Each row is a point on a landscape with many peaks, with its height.
From any point a climber steps to the highest of the 2 points nearest to it. It stops when none of these is higher. Distance is the straight distance between rows; heights are no part of it.
J_37: [-12  -5 -17  13 -19   3  31 -32 -10  -7   3   5 -11  28   1   1  -2  14
 -10 -10  10  14 -22  10  -5]  h=4.81
J_475: [ -8  -8  -6 -14  -6   8  10  11   2   0 -13 -27  -2  18  17   1   0 -25
 -26   2  -7  -5  -3 -11   7]  h=5.52
J_636: [ -2 -13 -18  -1  -4   6 -28  11  12   1   5  10  10  11   8   2   4  11
   9 -26 -17   0  -2  -2  -1]  h=6.29
J_483: [ -6 -18 -11  -9   1  15 -28   8   6 -13  -4  22 -10  14  17  14 -11   5
  -7 -10   0 -11  10  13  -6]  h=6.06
J_156: [-15 -20 -19  15 -30  18  23 -22  -2   1  -2  10  -5  27  -3  14   1  11
   3 -10  13  30 -14   5  -3]  h=5.00
J_338: [ -3   7  -9   0  16  -5 -24  -4   6  -3   3   2  18 -18  20   9  25  11
  -5  -3 -11   2   1  -1  -4]  h=3.21
J_223: [ 13  20   6   8  19  -3   7  -9   2  -7   3  -8   4 -20  -2   1  -2 -17
   1   8   7   3   6 -10  24]  h=0.95
J_125: [-12  -3  -5  13 -13 -13   9  -9  -3  -2   6  24   7 -18  10   2   8  25
  13 -11  -9 -13 -13  -8 -12]  h=4.59
J_627: [  4 -16 -17  -3  11   4 -34  -6  13 -12   6  18  -1  19   9   1 -10  14
   8 -27 -13  -9   5  16  -3]  h=6.14
J_495: [  3   6   1  -9  28  -7 -17 -14   4 -21   1 -24   9 -21   5  -4  13 -18
  17  26 -23   0  -8  -8  20]  h=6.04
J_492: [ -2  14  16  -7  12   2 -29  23 -10   2  -4  11  -3   0 -16 -11  -8  -6
   0  13 -15  -6  10  15  14]  h=4.11
J_101: [ -2  -2 -12  -2 -19  25   0 -17  -6 -11  -7 -21  15 -10 -10 -26  21  10
   2  37   6   5   7   3  12]  h=4.30
J_432: [ -2  22  -7   0  -3 -11  -1 -25 -34  -4   6   4  18 -26  -9   0  12   4
   1   7 -20  26  -2  12   9]  h=2.98
J_453: [ -7 -18   8 -18 -14  13   1  15   6   5  -9  -9  12 -15  -9   4  -2 -27
  15  -2  -6  -4   2 -21  22]  h=7.77
J_818: [ -2  -3  -6 -18   7  -2 -19  -1  -6 -19   1 -15 -15   4  11  -3  -6  -8
  -3  19 -11   0   0   1  -3]  h=5.44
J_202: [  0 -10  12 -19   4 -13  -6 -12 -13   7 -10 -10   6  -7  -1   7 -16 -14
  -8  -6  -1   5  11   9  -3]  h=1.30
J_670: [-12 -13  17   1 -11   9  32   5   0   6 -15   4 -13  10   5  -4 -15  -6
 -20  10  20 -17   1   0  -1]  h=1.15
J_793: [ -2  -7   8  -6 -12  10  -3   1  -9  -5   2  19 -18  10 -20 -10 -23  -3
  17   6   2   6   6   7   4]  h=6.46
J_947: [  9  20   1  14  -3  -6  11 -14  -5  -7  12  12   3 -19  -3   3  -1   3
   7   0  11   8   1  -8  10]  h=1.00
J_569: [ 10   1  11  -9  22 -12 -20  -8  14   2   7  -7   8 -18   0   9  11   4
  10   8  15   8  11  -2 -15]  h=5.01
J_107: [-22  -8  -8   9 -31  20  10  14   1   5 -13  -4   4   7  -3 -23  10  21
 -12  10   1 -17 -11  -2   4]  h=4.46
J_810: [  5  -6  10  -6  14  -7   4  13   3  -1  -4   5 -13  21   8   6 -27 -27
  -8 -21 -16 -12   2  -2  15]  h=5.75
J_216: [-13 -16   9  10 -20  -5  35 -22   3   5   0  13   7   2  -5 -13  -1  11
  13  -4   4 -14 -24  -8   1]  h=3.97
J_10: [ -2 -20  14 -23 -15  10  -4  18   2  14 -16 -10  -7  19 -10   0 -17  -6
 -15  -5  20  -9  13   9 -10]  h=1.23
J_672: [ -6   0   6  -1  19  -7  25 -28  -2   2   3  -2  -3  27  13  -8  -6 -21
 -15  11  -3  19 -17   8   4]  h=4.51
J_912: [  8  23 -12  12 -19  -7   1  12 -11   4  11   2   7 -11 -16  -9   8   9
  11 -16 -13   5  -6 -11  10]  h=2.55
J_378: [ -3 -21   9   3  -3   0  33 -13  20   3   0  20  -4   4   9  16   0   5
   6 -10  21  -5  -2  -7 -21]  h=4.40
J_969: [ -2 -24 -15  19 -23  11   6   7  19  22  -1  -6  -9  25 -10   9   8  29
  18 -17  20  11  -8  12 -38]  h=5.15
J_298: [ -9  14  -2   3 -14  -1   3  19 -18  -6   2   8 -19   6  -3 -12  -7   4
  -9   9 -10  -7  -7   0  -5]  h=5.04
J_339: [ -9 -19  23  -1   6  -1  11 -11   9  14  -5  23   8  12  -7  -7  -8  -2
   5  -4   5  -5  -3   6   0]  h=5.98
J_304: [  4  34  11  17   5 -19  15  14  -5  -7  13   8  -7 -19  -3   4   6  -3
   9   5  -8  -6 -19 -20   7]  h=2.16
J_158: [ -9 -11   9   8  -5 -11  21  -1  11   7   1  22   1 -14   9   8   1  16
   9 -17   8 -22  -7  -9 -20]  h=4.47
J_778: [-11  11  17 -12  -1   1 -19  30 -10  10  -2   7  -2  -5 -17  -5   9  -4
   1  25  -9   2   4   5  -9]  h=3.95
J_230: [ 17  14  -6  -3  18  -9  -1 -10   3 -16  21   1 -18   6   1  12 -16 -14
   8 -12   3  18   2  -5  -1]  h=5.38
J_861: [ 13  18   8   3  34 -20 -13 -13  -2  -9  -2 -17   7 -35  11  22  -4  -1
  -5  -9   3  -8  12  -2   9]  h=5.26
J_633: [-13 -22  10  -8 -17   8   3  18  12  29  -8   8  28  -4  -6   4   8  -3
   6 -26  -6  -5  -3 -11   5]  h=7.71
J_543: [  6 -11   3  -3   2   2 -14 -12  10   5   8  -2   3  -6  -8  -7  11  21
  17  17  23  13   9   6 -26]  h=4.94
J_681: [ -1   8  -2  15  -4   4  21  -7  -2   7  -2  11   0   7   9   1   1   9
 -27  -5  24   3   7   4  -6]  h=1.09
J_876: [ 10  -2   4  -8   7  -9   6   6   7  -4   5   0 -12  11   3  14 -17 -22
   3 -21  -2   4   3 -12   3]  h=5.53
J_744: [ -8  -8  -1 -21  17 -11 -22 -10  -3 -15  -8 -26   2 -10  16  -4   4 -15
   0  23 -25  -7  -4  -1   3]  h=5.69
J_450: [ 18  28 -16  12  10   8  -1  -9   5 -14   9  -8  13 -22   3   5   9 -12
  -3  -6   5   6   7 -12  34]  h=0.91
J_974: [ 12  22 -11   1   0  -4 -21   4 -13 -15  -2 -15   6 -33  -6  -5   3   9
   2   1 -14 -12  15  -2  16]  h=5.71
J_435: [ -7  -5  11  -5  10 -11  21 -13  -8  -2   2  14 -11   5  13  22  -6 -20
  -6   2   5  18  -2   0 -14]  h=4.31
J_141: [  9 -19 -12  -6 -19   7  -8 -14   2   3  -7 -11   7  -6  -1   3 -16  10
   3 -21  17  -2  18   1   2]  h=7.29
J_13: [  0  -2  13   2 -12  15   5  -4  -9   7  -7  16   2   2 -22 -16 -19  -6
   1   4  13   6  14   6  20]  h=6.26
J_417: [ -9  -8   8   9 -11 -14  40 -35  -6  -3  -1  10   9  -9  12   0   2   2
  -2   5   7  -9 -20  -6   1]  h=4.18
J_508: [  0   8 -20  24 -34   3  17  -8 -13   8   5  -6   3  10 -11 -11  14  35
   0   1   8  14 -16   7 -11]  h=3.19
J_351: [ -3   5   5   7 -15  14   6   3  -3   6  -1   7   2  -2 -15 -22   1   9
   1  17  14   0   6  -1   6]  h=6.01
J_844: [ -7   0 -12  12 -28  10  18  -7 -11   2  -3   4 -10  -1   3  11   2  20
 -15   0  26   9   2   2 -18]  h=1.06
J_880: [ -6 -19   5 -12  -4  10   0   7  17   1   2   3  -1   9   2   5   3 -10
   9   1   7   8  -1 -11  -4]  h=7.21
J_164: [  0  -5   2 -12 -25  -6   7  15   2  13  11 -22   4 -23 -17  -8  12  14
  32   5   0   1 -14 -16 -20]  h=3.77
J_976: [ 13  -5 -14   2 -27  10  -7   0   1  -1   0 -12  10 -20  -9  -7  -2  11
  14 -10  11  -2  13 -10   8]  h=7.70
J_858: [  0 -11 -23  17 -16   9  -3   0  14  14   8 -12   1  31  -5   1  19  23
   9 -13   7  31 -12   6 -27]  h=5.24
J_743: [ -1 -20   6  -9 -17  11  13  11  17   9   6   4 -13  16 -14   7  -4  -5
  21   2  23  12  -4  -9 -21]  h=7.05
J_773: [ -6   5  20  -7  14 -13 -22  17  -6   1   2  26 -14 -11  -1  19  -4   6
   4   7   2  -3   7   9 -22]  h=6.85
J_117: [  0  16  -4  21 -17  -3  25 -18 -12   8   6   4  14   1  -9 -20  15  20
 -10   4  10   5 -13   2   0]  h=3.45
J_263: [  5   1   2   9  -6  -4   4 -14  -2  -8  18  20  -7  -2 -16 -19   6  29
  34  20   1  11  -8   5 -15]  h=4.74
J_27: [  5  20   3  -2  11 -17   0  26   7   3  -3 -31   7 -26   5  15  18 -13
  -2 -11 -14 -17  -5 -26   1]  h=1.73
J_187: [ -6 -17  16  -1   0   5   7  19  19  20  -5  24  18   6   5  10  -1  -7
  -4 -26   2  -8   5  -6   7]  h=8.06
J_257: [  5   2   5   4 -11  -4  19 -17 -14   6  -2   7   1   5 -15  -8 -24  -8
  -1 -21   8   5   6   2  16]  h=6.52
J_272: [ -2   4  -8   2  -1  14   3 -21  -2 -15   3  -5   8 -10   4 -20  18   2
   3  35   2   7  -4  -4  12]  h=4.45
J_901: [  4  16   0   2  11  -2   0  -7   0   3  -5 -21  31 -22 -14 -19  27 -12
   5  13 -15  -7   3  -7  23]  h=7.10
J_988: [  0 -18   0  11  -8  15  -5 -10  16  10   1   8  15  15 -17 -28   6  24
  16   1   9   3  -1   9   2]  h=5.73
J_267: [-21 -20   3   2  -2  19  11  -8   4  -8  -2  39 -13  21  11  12 -10  -7
  -3  -2  -1   7  -4   7   1]  h=3.50
J_535: [  9   7  -6   2  27 -14   9 -16  -2 -16   3  -6 -11  -4  27  25 -17 -22
 -12 -10  -7   3  -4  -4  13]  h=5.06
J_611: [ 10  10   9  -5  18 -23   6  15   9   3   0 -22  -2 -12  14  17   5  -9
 -10  -9   1 -11   1 -15 -11]  h=1.63
J_559: [ -3  -8 -16   0 -18   6  -2  -4  -3   4   5 -14 -11  28 -10  -4   7  14
   5   2   3  30  -9   8 -23]  h=5.35
J_537: [ -3  -8   2  -7 -13  -5  -9  15   7  22  -1 -18  17  -7 -15 -20  16  18
  13  -2  -3  -9  -6  -5 -15]  h=3.96
J_749: [  9  18  -2   1  17 -10 -21  -9 -11 -22  -2 -14   8 -49   2  16   5   6
   9   5  -6  -6  12  -5  13]  h=5.43
J_616: [ 12  23  -2   4   7   1  -9  19   5 -12  10 -12  -4   3 -13 -17  -1 -13
   8   2 -17  -7  -2 -14  27]  h=0.76
J_676: [-10 -25 -17  19 -24  24  17  -4  17   9  -3  13 -14  32  -5  18   5  15
  11 -18  16  22  -8   6 -20]  h=5.08
J_728: [ -8   5   7  23 -14  -2  32 -17  -2   3   6  18  -2  11 -10 -24   5  20
   2  10  12  -6 -21   2  -1]  h=3.72
J_372: [  8  15 -14  14 -20  -5  -3 -13 -17   8   5   2  24 -23 -10 -10  14  27
   7 -12  -5  11   4   3   1]  h=2.79
J_783: [-15 -14  14  -3  -3  14  17   7   3  -4  -6  28 -11  12  10  15 -14 -26
  -5   5   0   3   0  -7  14]  h=3.53
J_25: [  9   6  23   7  20  -5 -17  21  11  10  -1  19   1  -2  -9  -3 -10   2
   1  -7   6 -20  11   5   7]  h=7.47
J_557: [  5   0  19 -11  28 -11 -14 -11  -5   0  -3  -1  -1  -2  -4  -1 -19 -16
   1   9  -2   3   9  13  11]  h=1.34
J_70: [-10 -13   9   5 -16   4  25 -20  -6  13  -3  16   3  14 -15  -3  -8   0
   4  -9  13  18  -5   5  -3]  h=6.15
J_524: [  0 -22  -9   3 -24  10  13 -16   0 -15  -5  14 -17   3   0   4 -23  10
  12 -11  15 -15   5  -1  -3]  h=6.90
J_313: [  0   8   0 -10  -2   4 -11  15   1  11  -2 -20  29 -23 -26 -15  31  -3
  18  12 -15  -1   5  -8   4]  h=7.83
J_470: [ -2 -17 -14   2 -18  10  17 -16   2 -16   0  11 -33  22  -5   6 -18  10
  13  -3  16   2   0   6 -18]  h=6.76
J_996: [ -1  -4 -12   0 -42   9   9  19  -8   4   2  -5 -12  -3  -9   6  -9   6
   9 -12   6   2   0 -14  -7]  h=5.68
J_496: [  3   0   8  -2  40   6  -6   1   4  10 -17  -8  13   5  24   5   0 -31
 -25  18 -12  -4   6  14  28]  h=6.17
J_924: [  9  -5  15  -5  34  -8  18   2   2  13 -14 -17   0  16  22  11 -11 -41
 -25   6  -9   3   2   4  21]  h=6.02
J_989: [  7  -1 -17  -5  16   6  -1 -28   1 -17   8   5  -2   0  18  14 -21 -14
  -9 -15   0  13   6   6  18]  h=4.98
J_975: [ -2   0 -22   2 -20  21 -26  15  -3   0   3   3  13   5  -6 -10  10   8
   6  -8 -21   9   3   0  14]  h=6.64
J_678: [  5  14  -7  13  18  -1  -8  -1  -1 -12  -7  -1  -1 -14  24  -6  -7   1
 -23   5  -5 -29   8   3  21]  h=0.16
J_283: [  1  23   2  13  26   4 -10  16   6   3   9  16  10  -1   5  15  12 -20
  -6 -11 -18  18  -2  -7  24]  h=3.38
J_242: [ -5  13   9   6 -21   3  19  16  -8   7   5  10 -11   5 -19 -15  -1  -3
   4  10  -1   2 -11 -10   1]  h=5.55
J_9: [  4 -11 -19   8 -28  -1   0  -7  -3 -11  10   8  -5  -3  -5  -6  -8  26
  30 -15  -9  -3  -8  -4  -4]  h=5.28
J_761: [ -1   3  -2  -4  -1  -5 -33  10 -10   4  -5   2   8 -10  -4  -6   0  18
  -6  -6 -11 -12  11  10  -3]  h=0.27
J_135: [ -3   7 -10 -16   7   4 -18  17  -7   2 -14 -27   1  13  12  -1   8 -19
 -35   8 -14  -5   8   7   1]  h=5.17
J_752: [  8 -26  13 -12  10  -5  14  11  10   3 -13   4 -13  31  12  13 -21 -10
 -23 -23   7 -20  12  12 -11]  h=6.19
J_47: [  7   4   1  -8  10 -15 -33  22   8  14   2 -11  14  -4  -3  -1  18  18
  -2  -8  -1  -8   4   6 -26]  h=0.33
J_769: [  8  14  -2 -11   9  -9 -31  24   4   6   3 -21  12 -19  -9   5  25   3
   6   1  -9  -1   5  -8 -12]  h=0.37
J_800: [ -2   8 -11  -7   6  -1  -1 -16  -5 -15  -5 -29  25 -25   1  -9  27 -17
   9  24 -25  -6  -4 -10  23]  h=6.50
J_217: [ -4  -9 -12   1 -15  22 -11  11  20  -8   1 -10   6   3  -1 -25  15  12
  12  16  -4 -12  -6 -14   9]  h=0.56
J_498: [ -4  12  11  10  24  -5  27 -24 -14   3  -3  10  -2   0  18   0 -11 -24
 -20  21  -3   9  -9  10  22]  h=4.42
J_747: [ -2   6  -1  11   5   1  -1   7  11   9  -2 -13   4  19   1 -29  14  19
 -22   8   6 -16  -4   4 -11]  h=0.02
J_197: [ 15  15 -13  -5   3   1 -33  23  11 -12  10 -17   1 -25  -1  12  16   9
  13  -1   2  -1  13 -14  -5]  h=0.40
J_936: [ 11 -15  26 -10  38  -5 -10  11  11   7 -13  12   4  18  21  22 -15 -26
 -21   0   4  -9  13  21   9]  h=1.38
J_231: [-12  -5  -8   7   5   1  25 -37  -3  -5   1   3  -1  30   9 -10  -4   4
 -19   2   2  13 -18  14   0]  h=4.60
J_837: [  4  17   9 -11  13 -19 -13  -4 -28  -3  -9 -23   4 -25 -12  -1  -7 -14
   2   7 -24  -2   6   4  13]  h=4.77
J_273: [ -5 -19  13 -18  -1  -5   1   9  14   0   0  -7   4 -11   2  12  -1 -18
  19  -6  -8  -5  -7 -21   2]  h=7.44
J_782: [  3 -20  -9  14 -12  11   0 -14  11   7   3  16  -6  23 -18 -11  -7  27
  21 -15  12   2   1  16 -15]  h=5.59
J_899: [ 12  17  12   3  14   0   1  14  -1   3  -4 -12   1  -2 -13  -9 -10 -28
  -2   0  -6  -3   7  -7  32]  h=0.87
J_628: [  5   8  18   0  50   5 -25  14  13   6 -10  -2  14   4   9   4   5 -25
  -6  17 -12  -6   2  12  30]  h=6.35
J_737: [ -9   9 -10  -2 -18  21   7   4  -5   3 -11 -25   9   3 -12 -22  23  -3
 -15  31   5   4   3  -2   5]  h=4.15
J_725: [ -6  29  14  -3   9  -6  -8  28 -21   2  -3   1  -7 -21 -14  12   9 -19
  -1  21 -14  10   3  -5   2]  h=3.81
J_438: [  5   6  -7   4  -2   4   2   7  13 -12   5 -10  -3   6   0 -24   3  -2
   5   8  -9 -14 -10 -15  14]  h=0.64
J_923: [ -3 -17  14   6  13   3   5 -20  18  13   0   9  15  17 -10 -29   2  10
   4   3  11  -2  -2   9   2]  h=5.86
J_277: [ 12  24  -7   4  -8  -7  16   1 -10 -11   0 -31  -7 -10   0 -19   4 -10
 -11  19   0 -17  -4 -14  11]  h=5.50
J_474: [-11 -27  -7  15 -34  -3  14 -16  -4  18  -2  -8   5   7 -22 -11   5  41
  30  -6   1   8 -21  13 -27]  h=2.88
J_919: [ 14   0   2  -4  36  -4  -9   5  15  -1   3   3  -2  19  24  18  -9 -15
 -25 -17   2  -1  12  14   2]  h=1.40
J_918: [ 16  41 -27   7   4   9   1  -8 -16 -14  12 -15   8 -14  -5  -2  12 -13
 -12   3  -6  19   4   0  25]  h=0.86
J_331: [  3 -28   7 -12  -4  -1  13   0  20  20  -1 -10  -4  30 -13   2  -3   1
  10 -20  17   9  -3   3 -29]  h=6.86
J_797: [  1 -14 -26   1 -36  17   4   1  -4  -2  -1 -15 -15  18  -4   6  -9   8
   3  -9  15  18   1  -2 -12]  h=5.49
J_90: [ 18  14 -17   4 -10   2  -2 -21  -9 -19  13 -16  14  -3 -14 -32  -2  13
  16   0 -17   1  -6   2  31]  h=3.99
J_500: [ -5 -21 -12   1 -39   9  11  16   2   3   2   8 -14 -10  -1  14 -10  18
  23 -21   6 -15  -6 -11 -20]  h=5.89
J_950: [ -1 -14 -13 -12 -12 -11   8 -19  -1 -16   0 -27 -22  17   7 -11 -11   9
  -1   3   3 -12 -10  -1 -24]  h=4.58
J_536: [-13  -3   8  -6   0 -12  16 -18 -14  -5   0   8 -18   2  10   6  -7   0
  -8  18   5   8  -6   7 -25]  h=4.28
J_22: [ 10   2   0  -7  11 -12   6 -12   7   2  12 -19  -3  19   0  -8   6  -8
   0  -2   3  16  -8  -7 -12]  h=6.11
J_127: [  5  20   3  14  -9  -5   7  28   6   3  12  15  -2 -12  -8   5   4   3
   8 -17  -1  -8  -4 -21   3]  h=2.34
J_695: [  9  27   9  10  45 -26   4   0  -3   9  -2 -18   3  -5  20   9   8 -12
 -25   1 -11  -1  -4   4   1]  h=1.47
J_655: [  0   2  -2  -3  10  -5  17  -6  -7   5  -9 -19   5  10  17   0  -5 -29
 -29  -3 -12   2  -4  -3  15]  h=5.80
J_965: [  1  15 -12 -13  11   4 -20  12  -6  -4   2 -18  -9  16   7  -1   7 -11
 -23  13  -4  16   6   6  -9]  h=5.20
J_34: [ 10   4  -7  -5  -7  10 -18  34  19  -4   6  -7  -7 -13   5  12   9   5
   6   1  16 -13  11 -17  -9]  h=0.43
J_343: [  0   0   3   7   7   9  -9  12  19  -6   2  17   3  -7   9   0   5   1
   3  -4   3 -15   4 -10  13]  h=7.11
J_971: [ 17  20  -5  -3  17 -19  12 -19  -9 -19  10 -21 -17  -7  10  12 -16 -22
  -1   3   2  11  -5  -7   9]  h=5.21
J_484: [ -4   5  -4   1   4  13  -4  -1  -5  -3 -13  -1   4  -7  13  -3  -1  -8
 -26  14   4  -9  15   5  15]  h=0.12
J_185: [  1  11   0   3  13  -6 -25  15  -4  -5  -7   0   2 -14  13   0  -1   8
 -16  -4  -9 -27  11   4   6]  h=0.22
J_56: [ -3   5   4  10  13  -9  26 -33  -5   1   0  11  12  -9  21   3  -1  -7
 -17   1   4   3  -8   0  11]  h=4.32
J_464: [  5 -13   2  -1  22   9 -13  -2  27 -14   2  10  -4  13  14  -6 -10 -10
   5   0   0 -18   3  -2  18]  h=6.87
J_540: [  2  -8  -3   6 -17   6   9 -15   0  -2   8   1  -6   3 -15 -12   2  24
  21  20  21  16  -3   4 -20]  h=4.86
J_472: [ -4 -16   4  -8 -11  -3  -7   6   0  24   2   7  15  -1 -11   9   5   2
  15 -23  -3  19   0  -2 -14]  h=7.32
J_15: [ -7 -32  -1 -13  -8  16  -7  16  17  -2  -5  27 -11  12  11  30  -6  -2
   9 -12   9  -6   4   2 -19]  h=6.00
J_992: [  0  15  22 -11  28  -1 -34  20 -18   8 -13   3   4  -6  -8  10  -8 -20
 -13  15  -8   0  15  24  16]  h=4.26
J_805: [-14 -14 -12  12 -38  -2  23  -7 -13  14  -3 -10 -10  18 -20  -2   1  30
  11  -9   5  17 -22   8 -26]  h=2.99
J_721: [ -3 -31  -2  -6 -16  11   1   8  14  -1   0  23 -19  -1  -1  22 -11  10
  29 -15  13 -16   4   0 -28]  h=5.97
J_657: [ -6   7   4  10   3   3   3 -13   3  -9  16  21   7  -9  -4 -19  19  16
  18  28  -4   9 -13  -2   2]  h=4.61
J_892: [ 14  10  -7  -4  -2  -1  -9 -15 -10  -7   9 -22   7   6 -20 -41   5  14
   9  15 -10  10   1   9   9]  h=3.58
J_39: [-11 -17   2  -5 -13   2 -13   9  -6  14   1  30  -4   8 -11  13  -6  10
  17 -15  -5  13   0  11 -22]  h=7.14
J_990: [ -8  -5   0   3  14  10 -11  -5   6  -6   8  40  -5  15   6   9 -11  -7
   4 -10  -9  10   1  10   9]  h=3.48
J_891: [ -6  -5 -11 -15  -5  11 -33  25  11  -8  -2 -15   5  -4   5  -8  20   3
   4  13 -13 -15   1  -7  -1]  h=0.50
J_42: [  3 -18  20 -27   5 -10  -2   9  -4  14 -16 -15   1   5   0  14 -17 -22
 -15  -8  11  -3  15   6  -7]  h=1.27
J_200: [  0 -17 -17  -8 -19  16 -27  29  20   0   1 -10   0   3   9   5  12  15
   8  -5   3 -14   2  -9 -14]  h=0.45
J_700: [  3  20  -5   4 -11 -12  -4 -10 -27  10   6   6  12 -26 -13   4  10  14
   1  -2   0  24   9   5  -9]  h=2.90
J_420: [  2   3   1  -2  -7   7  -8  16   4   4  -6 -15 -12  11  -2 -16   0  14
 -20  15  20 -15  11   6 -14]  h=0.06
J_445: [ -9   6   7  -2  -5  -3 -12   8 -16   3   9  27 -13   0 -10   6  -3  10
  10   8  -2  19   4  10 -21]  h=7.00
J_572: [ -2   2  -8  15  13 -14   9 -23   6  -9  14  28  -2   0  18   5   6  15
   5 -15  -6  -4 -11   1 -10]  h=4.75
J_238: [ -2  -2   3  -2  -4   8  -7  -8  -1  -4   3  19   8 -25   2  16   2  -1
  11   8  15  16  14  -5   6]  h=1.03
J_394: [ -3   2  -2   5  11   7  -6   1  11   3  12  25   7  12   4   8   9  -9
   4 -10  -8  24  -4  -2   7]  h=3.44
J_642: [ -6   7 -16   5   2  -4  -5 -20 -10 -12   2   6  18 -24  19   6  11   5
  -7  -5 -15   2  -2  -3  12]  h=3.13
J_332: [ -6  -1  -9   2 -18  17   2   0  -4  -6   2  16  -9 -11   8  17   2   8
  -2  10  25  17  14  -3 -14]  h=1.04
J_632: [  3  -4  13   9   1   0 -10  23  11  19  -1  32   7   5  -7   4  -4  12
   2 -27   8 -14  11   7  -6]  h=7.78
J_427: [-14  -3  -4  -5 -28  13  26  -2  -2  12  -7 -29   7   8 -13 -12  23  -6
  -7  21  11  15 -15 -10  -4]  h=3.98
J_573: [  3  26   0   3  27  -3 -16  12  -1   4  -1  -4  14 -18   8  15  23 -13
 -14   0 -10   6   8  -3   8]  h=3.30
J_987: [-26   4  -3   9 -25  21   6  24  -8  -1  -6  18 -11   3   4  -6   9  12
 -13  17  -1  -8  -8  -4  -5]  h=4.70
J_580: [ -7 -25  21  -7  10 -13  34 -12   7   3  -7   9  -3   3  20  19  -7 -17
  -7  -1   7  -3  -5  -5 -12]  h=4.36
J_53: [ -1  14   1  -6   0   7 -26  14 -15  -2 -11  -7  16 -32 -19  -6  10  -2
   3  14 -14 -10  21   4  17]  h=5.37
J_271: [  9 -10  -9  -9 -13 -11  -7 -14  -3 -15  11 -14  -8  -3  -9 -17  -8  22
  28   3  -6  -2  -4   0 -11]  h=5.02
J_82: [-16 -11  -7   4 -27   5   1  15   2  13  -6  -9   3   1  -5 -18  11  32
   3  -1  -8 -19 -17  -1 -16]  h=4.21
J_138: [-12   6  17 -11   5 -10  -7  18 -14  -5   0  10 -16 -14   0  22  -9 -20
   8  12 -16   5  -6  -8  -2]  h=3.69
J_600: [ -2 -14   5  -8  10   1   0  -6  -2   0  -8   9 -14  31   7  -2 -25  -8
 -17 -14  -4  -9   6  17   1]  h=6.03
J_111: [  3  -4  -1  -7 -20   7   6   3   6   3  -5 -17  16 -17 -10  -8   6  -9
  11  -1   5  -5   4 -19  14]  h=8.40
J_363: [  2 -11 -17  18 -23   9  -5   5   5   3   8  22  -8  14 -10  -3  -2  29
  25 -20  -5   1  -6   6 -15]  h=5.47
J_191: [ -3 -10 -14  14   6   2  13 -36   6 -10   7  34  -6  14   7   0  -8  19
   7 -20   0  -4  -6  16  -6]  h=4.84
J_324: [  1 -10 -15  -6 -13  -6  -4  -7   4 -13   2 -19  -6  -1   9 -14  -2  18
   5  -1  -2 -17  -4  -7 -13]  h=4.79
J_295: [-14 -21   6  -7 -16  15  14   7   2   4 -14  -2 -21  35 -10  -6 -18   0
 -14   3  14  -5  -1  11  -9]  h=1.19
J_458: [  7  17  16  -5  34  -9 -31  10 -21  -4 -17 -18   0 -24  -6  17 -15 -18
  -4  10 -16 -11  13  13  23]  h=4.43
J_517: [  6  18  12  -2   6 -23   2 -12 -21   3   4  -6   2  -9 -16 -17 -11   0
   2   1 -14   4  -3   6   5]  h=5.25
J_863: [  3   7   9   3  38   6 -22   6  19  -9   5   4   1  10   8 -10   0 -15
   4  20 -13  -7  -4   4  26]  h=6.60
J_607: [ -2   1  -5  -8  -8  15 -17   8  -8   3 -12  -6   1  -8   2  -1   1   8
 -26  11  17  -6  23   9  -6]  h=0.09
J_953: [ 17  12   5   7  46 -17  10  -2   8   7  -1  -8   2   8  29  13  -5 -14
 -34  -9   2  -2   6  10   3]  h=1.42
J_235: [  4  -8  -2  -5   3   5   1  -8   6 -19  10  16 -28  20  -5  -1 -19  -4
  16   3   6   2   3   6 -10]  h=6.63
J_264: [  5  -6  32  -8  40  -7 -11   2   3   4  -9  16  -8   5   6  17 -21 -23
  -1  16   4  -3   9  17  10]  h=1.37
J_446: [-10  -4  14  -5  11   4  -1  15  -1   6  -8  17   1   4  13  17  -3 -24
 -15   3  -7   3   5  -1  11]  h=3.57
J_214: [  9  -1  11  -8  20 -11 -18  27  15   4   0   6 -10  22   9   9  -4  -1
 -15 -10   6 -20   6  14 -21]  h=6.47
J_772: [  7  11  10  -6  19 -28   6 -10  -6   3   4 -14 -11   9   1  -6  -9  -9
  -6  -3  -5   3  -6   2 -14]  h=5.76
J_722: [  3   2   9  -1  27 -21  -5 -22  -1  -2   3   5   5 -20  15  19  -1   2
  -3  -5   6   4   6   4 -13]  h=5.11
J_710: [  0   8  27  -8  28 -15 -21  33   2   9  -5  16  -9   6   9  17   0  -5
 -13   9   2 -17   4  14 -17]  h=6.67
J_937: [  5 -12  -5  -8  -9  -2  16  -2  16  13   4 -26   2  30  -8 -10   5  -6
   1 -17   6  13 -11 -10 -11]  h=6.51
J_890: [ 14  19 -15   3 -15  -5  14 -15 -12 -17   6 -24   9  -7  -6 -20   4  -9
   4   7 -14  -7 -13 -13  29]  h=4.63
J_525: [ -7  21 -13   0   6   0  -6 -18 -23 -18   8   8   9 -23   9   7  10  -6
  -2  16 -23  19  -6   5  18]  h=3.06
J_523: [  0   2  15  10   7   5  24   0   1   9  -8  18 -11  16   5  -4 -14  -1
 -31   3  25  -8  12  13  -4]  h=1.12
J_959: [  8  25  -2   7  15 -21  10   4  -1   8   3 -20   8  -6  13   1  17  -3
 -22  -9  -2  -3  -3 -10 -10]  h=1.55
J_626: [ 11   5 -14  -4 -11  12 -20   6  -1   3   4 -15  22  -8 -20 -15  16   3
  16  -1 -14  17   8  -3  14]  h=7.15
J_106: [  0   0 -15   8   6   7   2 -33  -5  -9   6  24   4   1   9   3 -15   7
  -8 -16   3  13   4  15  11]  h=4.93
J_497: [ -7 -10  -1 -13 -33  -1  21   2  -3  11   1 -30  -2  -1 -15  -9   9   3
  10  10   6   6 -19 -14 -16]  h=3.78
J_819: [ 14 -18   5 -13   6  -2  -5  15  17   3  -1   5 -10  21   4  18 -13  -6
  -4 -25  17 -12  14   6 -17]  h=6.30
J_784: [  0 -21  -5   0 -13  12  11 -23   2  -3  -9   5  -2   5   2   0 -21   5
  -8 -10  24  -5  15   6   6]  h=7.07
J_578: [-18   2  11  -3   4  -4  -1  15 -10   0  -7  20   0 -20  18  29   4 -16
  -7   3 -15   0  -1 -10   3]  h=3.61
J_902: [  3  32  11  22  26 -18   5  13  -9  -4   0  -2  -3 -22   8  11   3 -12
  -3   3 -17 -13 -10 -12  19]  h=1.98
J_661: [ 16  39  -4   7   0 -17   0   8 -16 -15   4 -27  -6 -30  -9  -6   7   5
  -2  13  -2 -15   4 -10   4]  h=6.39
J_215: [-16 -18  -1 -14 -14 -10  19 -15 -13 -13  -5  -7 -26  17   5   1 -17   1
  -1   7  -4  -5 -16   4 -22]  h=4.41
J_142: [ 14  34   3  14  19 -14   3  16  -1  -7   0 -25   6 -32  -3  20  13 -14
   0 -11  -8  -8  -2 -25  17]  h=1.83

Two climbers start at each pair of points below. Name the first point that both come to, or write none.
J_752 / J_475 | J_187
J_924 / J_580 | J_187
J_295 / J_107 | J_111
J_417 / J_378 | none

Where does a climber stop that starts at each point below?
J_902 | J_111
J_536 | J_257
J_508 | J_313
J_858 | J_313
J_523 | J_111
J_492 | J_111
J_435 | J_187
J_164 | J_111
J_135 | J_187
J_600 | J_187
